Each row is a point on a landscape with many valleys, with its height.
A ball rolls from a point to the lowest of its 3 nearest points, and stops where none of them is lower. Distance is the straight distance between rows; heights are no part of it.
tigo height 5.95: [  7 -40  -2   2  10   6 -19 -22  22]
mufov height 1.10: [  6 -23   9   3  10  12  -9 -20  15]
vokov height 2.46: [ -4  -8   7   0  12   3 -10   8  10]
Rolog height 1.66: [  1  19 -30   2 -15 -17  32  11  -6]
Mola height 4.08: [  2 -25   3   1  14   0 -25  -1  13]
taz height 4.07: [  8   3   8  -3  -7   0  -2 -16  -1]
Loba height 0.91: [  5 -18   7   5   6  12  -1 -26   5]
mobuk height 4.62: [  9 -37   4   6   7  15 -13 -31  15]
nor height 2.33: [-9  4  2  1  2  0 -5 26 -3]
pesi height 2.37: [ -3  23 -22  -6 -13 -12  16  23 -14]
fogo height 2.36: [-9 -3  7  3  7  3 -1 15  9]
kolav height 2.59: [  8   0   6  -5   5  -7 -22   0   4]
mam height 2.19: [ -4  18  -3  -4  -4  -8 -10  26 -16]
pudep height 2.47: [ -9   9   1  -1   2  -9 -22  36 -13]
geto height 1.48: [  3  11   1  -7   1  -8 -21  20  -9]
ruz height 3.82: [  5  -9   8  -3   6   1  -9 -11   8]
papur height 3.28: [ -3  -6   7   3   3  12  13 -15   7]
tuni height 1.11: [ -5  17 -14  -3  -9  -8  24  12  -5]
saze height 0.38: [  5  16  -2  -5  -3  -7 -12  13 -10]
Bemu height 3.76: [  2   8   5   1  -8   0  13 -22  -5]
mazod height 1.60: [ -1  12  -5   1 -10  -2  23  -7  -5]
lusiv height 2.35: [  0  -8   5   0   8  -9 -31  16   2]
Lipul height 3.33: [-11  21 -14  -2  -9  -9   3  32 -16]
Tili height 2.21: [ 0  3  5 -2  5 -4 -9 14  2]
divop height 2.71: [  0 -11   9  -3  10   4 -14   3  10]
Tebi height 3.58: [  0   0   5   3  -5   9  11 -26  -4]
Fuf height 4.44: [  9 -17   9  -2   8   0 -17 -17  11]
tuv height 3.10: [-6 -4  2  3  3 12 17 -1  6]
fon height 2.95: [ -9  18  -5   0  -5 -10  -9  37 -20]
Manud height 1.28: [ -8   5  -9   8 -11   4  34 -10   0]
pul height 2.61: [ -3 -15  10   2  13  12  -2   5  16]
mikal height 3.84: [  3 -26   7  10   2  18  -6 -40   1]
lar height 1.45: [ 3 12 -5 -3 -6 -4 12 -3 -5]
pepuz height 1.46: [  8  19  -4  -9  -8 -10   2   1 -11]
Fur height 0.86: [-6 15 -8 -2 -6 -9 13 21 -7]
vav height 2.02: [ -6   1   7  -1   6  -8 -20  25  -5]
Kag height 2.87: [-4 -7  7  2  8 11  5 -3  8]
Ginek height 3.01: [ -5  -4   0  10 -10  13  30 -30  -4]
Lipi height 3.22: [  5 -23   8   2  12  14  -7 -10  18]
Zole height 3.29: [ -6  -5   4   9  -7  16  21 -32  -6]
riku height 6.08: [ 10 -33  -1   0  11   2 -22 -19  20]
rer height 1.79: [-5  7 -3  2 -7  1 22 -6  2]
mepun height 3.55: [  4  -9  11   5  -3  10   1 -32   1]
ligun height 0.70: [-3 17 -6 -1 -4 -7 10 13 -6]
pofen height 1.75: [  5  23 -14  -7 -11 -10   8  14 -14]
govu height 0.98: [-7 13 -4  1 -2 -1 20  9  0]
semip height 1.30: [  4  21 -17  -3 -13 -11  20   5 -10]
vipo height 1.14: [ 2 14 -2 -5 -2 -5  0  3 -8]
dem height 2.10: [  9   3   6  -6   4 -12 -30  11  -5]

For each start below, name the point where the ball stops.
dem: saze
pudep: saze
tuni: ligun
lusiv: saze
taz: Manud
Bemu: Manud
Lipi: Loba
fon: saze
pesi: ligun

Call two points neighbours if one is among the 3 nearest of the other. Go from one point of each pair to the other, from neighbour to neighbour, staying as low as possible. Name the highest point that can't be avoided.
saze, ligun: vipo
ligun, Loba: Lipi
ligun, Manud: mazod
